A landscape with many peaks, sampled at points; each row gives a point and its height.
From any point a climber steps to the highest of the 2 points nearest to it. It stops when none of these is higher. Distance is the straight distance between rows; heights are no part of it.
Z738 (h 74.5): [ 31  17  15  20  28 -35  -8 -11  11   1 -30   7   6  -6 -34  -7 -20  20
  23  21  31]
Z106 (h 43.2): [-33 -15  22 -17 -28  32  22  13   4  14  19   6   1   7  24   6  11  -5
  -4 -40   1]
Z442 (h 49.4): [  3   6   6  19 -22  -4  12  -3   7  17  14  12  -6   2 -17 -20 -28 -18
 -15   7 -26]
Z904 (h 79.4): [ -5  -5  36  -2  21   0  15 -17 -28 -28  -6 -18 -20  -4 -14   7  -9 -25
 -22   3   4]
Z93 (h 17.7): [ 14   5  10   6 -10 -18  31 -10  16  40  -2 -25  11   7  -2  22 -29 -17
   2   3  -3]
Z131 (h 68.4): [ -9  35 -31   0  31 -20 -11 -35  -4  17 -27  -4   8 -15  14  24   9  -2
  14  14   4]
Z111 (h 38.0): [ 13 -15  24  26   5 -44  33   9  22  12  11  11  38   9 -14   4  -9  -7
  -8 -25   4]
Z799 (h 86.0): [-28  40  -8 -37 -20   9 -12 -11 -42  23   5 -21  13 -23   7 -29  28   0
  23  42 -16]
Z796 (h 7.7): [ -7  -7  -3 -16   9  -5 -26  25 -14   4 -15 -35 -11 -12   8  51  33  -4
   0  -4   3]
Z483 (h 4.0): [ 24 -19  11   5   0  21   3  18 -32  -3   0 -15   5  18 -39  31  15 -39
   8  -2  -7]
Z139 (h 32.1): [-27  -6   5   4  38 -12   5 -11 -26 -17 -12  27  19   8   9   8  -4 -10
  -3 -16  -7]
Z666 (h 73.1): [ 22  -9  29   2  34   7  25 -11  13   4 -20  19  -2  29  -3   7 -20  27
  19 -13  44]
Z869 (h 60.8): [  7   8  25  28  18  -6  -3 -27  17 -22   0  26  14  11   1 -28 -24  29
  19 -20  -7]
Z789 (h 33.9): [ 27  -1   5  -1  10  18  20  -3  35  12  31 -27 -19  56  24  42 -13  -6
 -16  -4   9]
Z933 (h 37.8): [-26  34   4 -13  -1  40 -11  -9 -19  21 -22   9 -28  -5  -6 -14   6 -10
  18  34   0]
Z733 (h 67.5): [-37  26  22 -12  12  -9   2   9 -36  -6  -3  -7 -23  -7  -8 -33 -10  -7
  -2  60 -13]
Z615 (h 32.4): [-14   3 -19  13  18  -8   3  19  -5  -2 -24  52 -11 -14 -20 -16  -1  -2
  -7  26  19]
Z377 (h 43.1): [  7 -11  -5 -15 -12  11   1 -30  38  -6  28 -43 -24  14  29  25   6  15
 -32 -33  16]
Z232 (h 62.9): [ 16 -18  21  -4  13 -46  28   8  -9 -47  -2  -8  32   1   9 -12 -27  19
  27  -1  20]
Z542 (h 81.9): [  2 -16  -9  -7 -21  10  14  -3  12 -18   2  -1 -36 -26   7  -8  -3  10
 -24  -1  24]
Z697 (h 29.7): [-28  26 -15  17  13 -34  -8  18  -1  24  -7  48   9 -16 -14 -41  11  18
  -6  36  -5]
Z328 (h 81.3): [-23  11  30  -4   1 -12  22  18 -13 -10 -17   0 -31 -21 -17 -27  -7   1
  -7  39  18]
Z311 (h 15.6): [-11  -3  -6 -23  -3  18 -57   9 -21 -10  -1 -23  19  -4  31  12  32   6
   4 -14 -41]
Z592 (h 37.7): [ -6  16 -19  10   1   3 -32  17 -25  20 -12   0  -4 -18 -27   7  42 -14
   8  12 -13]
Z730 (h 8.9): [  1  17 -16  -1 -24  34 -24 -18  -1  21  13 -17  15  -6  12 -17   9   4
  23 -11 -57]
Z29 (h 13.7): [ -2  19  -1  -8 -28  10  11 -25   3  39   4 -31   1  -5   8  -1 -18 -15
  21   6 -32]
Z468 (h 5.8): [  3  -6  -5  -5  26  -6   0   5 -30   5 -14 -20  -8  -3 -17  48  12 -28
   0   3  13]
Z11 (h 65.6): [ 19  14   8  22  10 -35 -28  -3  21 -26   4  14   9  -6   3 -23 -14  40
  57  -2  -4]
Z9 (h 53.9): [ -8   1   1 -25 -13 -14 -20 -12  -7  -7  -5 -31 -10 -43  21   8  21   0
 -26 -11   6]
Z625 (h 37.9): [ 18  -6  -3  14  -5  52 -31  22  -6 -17  -8   0 -12  16 -31   6  24   2
   5   1 -29]
Z744 (h 80.0): [ 28  24  10  22  17 -36 -11  -5  33  35 -27  20  25   6 -33  -5 -38  16
  12   8  10]
Z103 (h 48.3): [ -7 -18   8 -10 -41  35  10  38   2  18  17  -1  19  12   1   1  25  -7
  16 -26 -23]
Z833 (h 59.0): [ 24 -35  25   1   0 -28   7  12  21 -42  13 -13  -9 -11  -7  -9   7  38
  -5 -22  43]
Z388 (h 40.3): [-24 -13  24   0  -5  38  20  -8  20  17   6  35  -6  19  11   2  -2   3
  -8 -41  22]
Z337 (h 33.8): [  4  28 -37  20   5  16 -43 -10 -11  39  -3  12   3  -9 -24  -4  27 -12
  12  13 -37]
Z583 (h 56.6): [-10  -1  24  32  20 -20 -16 -15  23 -33  12  20   0   5  -9 -17   0  18
 -29 -24 -22]
Z966 (h 22.9): [ 23 -13  20  -3 -22  -5  44   7 -11  -3  30 -18  10  13  -1  13 -20 -44
 -13   2   4]
Z97 (h 20.2): [ 15  -6  23  -5  -2 -31  39 -12  -2   0  13 -37   8  -2   9  20 -14 -15
 -13 -13   6]
Z149 (h 55.4): [ 24 -23  19  11  -9 -29  10   6  40 -37  29 -27  -8   6   2   4   4  21
 -43 -22  20]
Z102 (h 61.3): [ 29 -32  21   4  -4 -15  -6  16  27 -21  20  14  -3   8 -10  -8   9  39
  33 -40  52]
Z606 (h 29.2): [ 19 -26 -28 -11 -36  -1  13  34 -14 -13  15 -18  20  -7   7   6  -1 -24
   8   6 -22]
Z294 (h 64.6): [ 16 -25 -15  15 -24  33   0  16  17 -15  34  15 -16  32 -18  10   6 -24
 -28  -9   3]
Z42 (h 10.6): [-17 -22  -3 -37  -8   5 -29  32  -7 -16  -2 -20  -4   0  45  34  19   9
  -3 -15  -6]
Z632 (h 29.5): [  6  11 -51  19   3  19 -30   0   6  35 -15  23  10  12  -5  25   1 -11
  19  -1 -24]
Z597 (h 21.8): [-20  -8  -1 -26   4 -17 -53   1 -36 -22   2 -20  12 -16  42   5  11  -7
 -22   1 -31]
Z357 (h 25.6): [ 24   6 -22   1   1  38 -15 -10  14  35 -11  -7 -15  23  -6  37  -6  -5
  18  -2   4]
Z153 (h 77.0): [-23  31 -22 -19  -5  11 -13  -4 -37   0   5 -14  15  -2   2 -32  -6  -9
  24  48 -38]
Z943 (h 63.4): [  2 -23  24  14  19   8  -3 -10  18 -34   0  34   0   5 -14 -17  15  36
   5 -41  43]
Z27 (h 28.0): [-25  -2  -5 -13  38 -18 -30  -9 -38 -38 -10   9  10  -4  28   8  -3  -7
 -18   5 -22]
Z554 (h 42.9): [-10  -4  20   2 -29 -13  17  32 -14   4  16 -14 -13 -16 -16 -13  -3 -26
 -12  11 -31]
Z812 (h 43.4): [-33  51   8 -12  17   4   2 -28 -10  37 -22   4  -4  -2  -4 -14   3  -2
  21  46   8]
Z820 (h 27.4): [-29  10  -5   8  14 -42  10  -4 -21  14   6  35  34 -24 -11 -54   4  11
   0  12  -3]
Z756 (h 39.1): [ 28 -12  14  -3   3  10  20 -42  42   0  17 -22 -11  21  12   2  -3  32
 -13 -38  39]
Z637 (h 30.3): [  1  -4  14   4 -15  13 -11   3   7   5  20 -28  -1   6  -4  31  23 -19
 -10 -31 -21]
Z623 (h 34.1): [ -4   5  12 -13  -7  62 -20   3 -25 -10 -12  -1 -24  -2 -17  -4  19  -3
  13   2  -8]
Z8 (h 55.1): [-14   2 -16  -3 -30  43  -9  15  14  47  -3  19   0   3   3  -3  11   3
  23 -13 -11]
Z198 (h 23.3): [ 15 -35 -23 -26 -28  32 -11  40 -22 -33  -3  -7  34   5  16   7  15  -2
   9  -9 -12]
Z214 (h 29.1): [  4   0  12   0 -16  38  -1  11  28 -12  33 -22 -19  51  26  33  -2  -6
 -11 -10 -16]
Z76 (h 66.0): [ -2 -12  37 -15  21  -8   5  -4  -6 -36 -14   7  10  -9   9  -9   9  37
  26 -31  44]
Z536 (h 24.8): [ -8   2 -25  12  -5 -14  22 -29  -4   5  -8  31  22 -26  -7 -40 -23  -4
   0   7   3]
Z631 (h 47.1): [-11   8  13  -5  -3 -35  -5 -17 -24 -20  -2 -21  -8 -50 -10 -22   9  -7
 -27  14   0]
Z460 (h 63.5): [-21  13 -11  -3 -18  25  -2  40   3  48  -9  26  -1  18  10 -10 -10   3
  29  18 -27]
Z211 (h 38.5): [  7 -26  12  13   7  18  30   1  29  -7  19  43   6  37   3   1  -8   9
 -21 -32  37]
Z502 (h 89.6): [ -9  20   1  12  10 -25  11  10  24  33 -23  21   7   0   3 -12 -22  18
  12  14   7]
Z208 (h 36.2): [  4  -8  -2  -4 -23 -16 -14  38 -26   0  11 -37  13 -14 -15   1  23 -20
   6   6 -44]
Z974 (h 69.3): [ -5 -22 -19 -11  19 -16 -22 -17  -2 -39  -5   4   7 -18  26  16  13  14
 -31 -29  20]
Z480 (h 54.8): [ -4 -17  24 -14   5 -39  20   1 -19 -54   3  -7  17 -10  23 -16 -23  -3
 -17   8  -7]
Z143 (h 56.1): [ 23 -10 -18  17 -27  23   0   7   2   1  20  17  -1   9 -22  -4 -15 -34
  -9  -1 -28]
Z532 (h 77.8): [-10   8 -13   0  -3   6  15  13  11  19 -19  13 -15  11  17   7 -25   4
  12  24   2]
Z161 (h 46.9): [-21   5  43   1  -3 -15  13   2  -7 -34  17  -2 -14   1  14 -26 -15  -2
 -29   4 -30]
Z612 (h 42.5): [ -9   9 -16   4  11 -17 -20  -9 -34 -13 -10   0 -11 -36 -22  -7  23 -25
 -24  17  -1]
Z297 (h 48.0): [-16  20  -6  18  -8 -14 -14   2  13  37  14   6  -5 -13   0 -21   4   4
 -11  -2 -37]
Z18 (h 82.2): [ 24   3 -32 -11  -4   8  21 -11  14  18 -24  15 -26 -18  -3 -11 -15  16
   0  30  56]
Z859 (h 69.9): [ 11  24  18  16   5 -42 -17  13  20  -7 -12   9   3 -20 -13 -34   2  39
  36  23  14]
Z475 (h 42.0): [-14   0  13  16   7 -27  26  16   7  28  12  21  29  24   5   6 -16 -18
   1 -13 -26]
Z618 (h 52.7): [-28  -1  -7  26  -6  -9 -21   2  19   0  18  26 -10 -19 -13 -27  18   7
 -33 -23 -24]
Z591 (h 26.2): [ 23  -9  30  -1 -37  24  18  15  -2  -5  41 -25  12  15   1  13   9 -37
 -12 -18 -14]
Z329 (h 22.2): [ 24 -12 -19 -16 -26  57  -5  12  18  11   2 -29 -26  21   7  16   6  16
  16  -3  -3]
Z39 (h 69.2): [ -2  -4 -12  -5  15 -43  21  -6  -9 -24 -18   1  32 -22  10 -16  -9  15
  20   6  23]
Z172 (h 34.6): [  3  -5 -19  24  16  10  -6   6  28   2 -20  51 -15  10 -16  -1 -14   9
 -13   3  17]
Z107 (h 77.2): [ 37 -17 -15 -11  15  -2  29  -6  16   9 -22  16  -4  10   3  -7 -33  29
  15  12  57]
Z151 (h 36.0): [ 18 -10   5  27  -4 -19  14 -16  43  27   5  10  17  -1 -13   7  -7   8
 -11 -33  13]
Z652 (h 37.2): [ 41 -16  17  -5  16   8  41 -17  36   4  30 -14 -10  49  12  10 -12   9
 -23 -14  40]
Z469 (h 36.4): [-30   1  17   3  13   5   9  13 -20  17  -1  13   8  27   5  16   2 -21
  12  -5 -26]
Z888 (h 69.6): [  8 -22  20  -5  35 -11  24 -10   7 -15  -2   1  12  16  15  18  -2  19
  -2 -26  33]
Z52 (h 49.3): [ -1 -20  10 -11  -1  -5 -16  -6  27 -36  17 -33 -24   9  19  25  10  16
 -48 -21  18]
Z229 (h 63.6): [-14  17 -10 -36 -19  15 -16 -19 -27  12  -9 -32  -3 -34  22  -1  27  -4
   8  -1  -3]
Z858 (h 77.7): [ -1  -3 -29 -12  27 -20  -1 -27 -11  -9 -18 -15  10 -18  29  34   5   5
  -1 -10  20]
Z47 (h 60.0): [-21  26 -22   3  29 -22   1 -20 -16  41 -18  -4  28   2  -1  22  -6 -23
  23   9  -9]
Z274 (h 91.0): [ -8  -6  24   1  -1   8  25  -5  -2  -3 -10   8 -22 -13 -10 -12  -9  -1
  -9   0  24]
Z521 (h 50.7): [  3   5 -36 -10  -4   8 -12 -18 -48 -11  -4 -17  22 -13 -19  -8  -6 -36
  21  24 -21]
Z818 (h 72.9): [  6 -29 -17  -3 -24  28   4  -3  23 -26  24   7 -34  11  -2  -1   7  -1
 -38 -18  25]
Z878 (h 43.0): [  3   8  -7  16   6  22 -31  19 -20 -18  -3   1 -21  15 -20  -1   3 -15
   6  29 -46]
Z168 (h 40.2): [ 36   1 -25  -1 -15  27 -11  -1 -26 -13 -13 -34   4  -6 -31  -2   1 -20
  21  25 -24]
Z953 (h 33.5): [ 11  -7  -3  13 -29  10  -1  -6  34  28  19 -17 -13  -1  -9  21   7  -5
 -20 -27  -4]
Z473 (h 51.3): [-20  40  -8  -2  11  14 -14  -9 -16  59 -19   0  13   9  -7  15   5 -12
  35  17 -17]
Z192 (h 78.4): [-13  17 -32 -23   8 -31  12 -15 -14 -22 -23   1  15 -33  21  -9   3  10
   9  39  31]
Z971 (h 36.5): [ 11 -17   7  21   7   4  10  27  49   7  -6  50 -14  35 -12   1 -25  23
 -17  -7  28]
Z7 (h 92.9): [  4  14 -49 -14  -1   8   3 -24  -6  -8 -24   7 -16 -29  21   0   5   6
   0  25  33]
Z36 (h 53.5): [-19  26 -20   5  15  -4 -13   1 -24 -14  -3  10 -19   0   2 -21 -15  -8
   1  52 -36]

Where does a climber stop that starts at each point below?
Z554 -> Z274
Z592 -> Z799
Z211 -> Z502
Z297 -> Z502
Z93 -> Z475
Z933 -> Z858
Z214 -> Z7
Z149 -> Z7
Z42 -> Z475
Z623 -> Z799
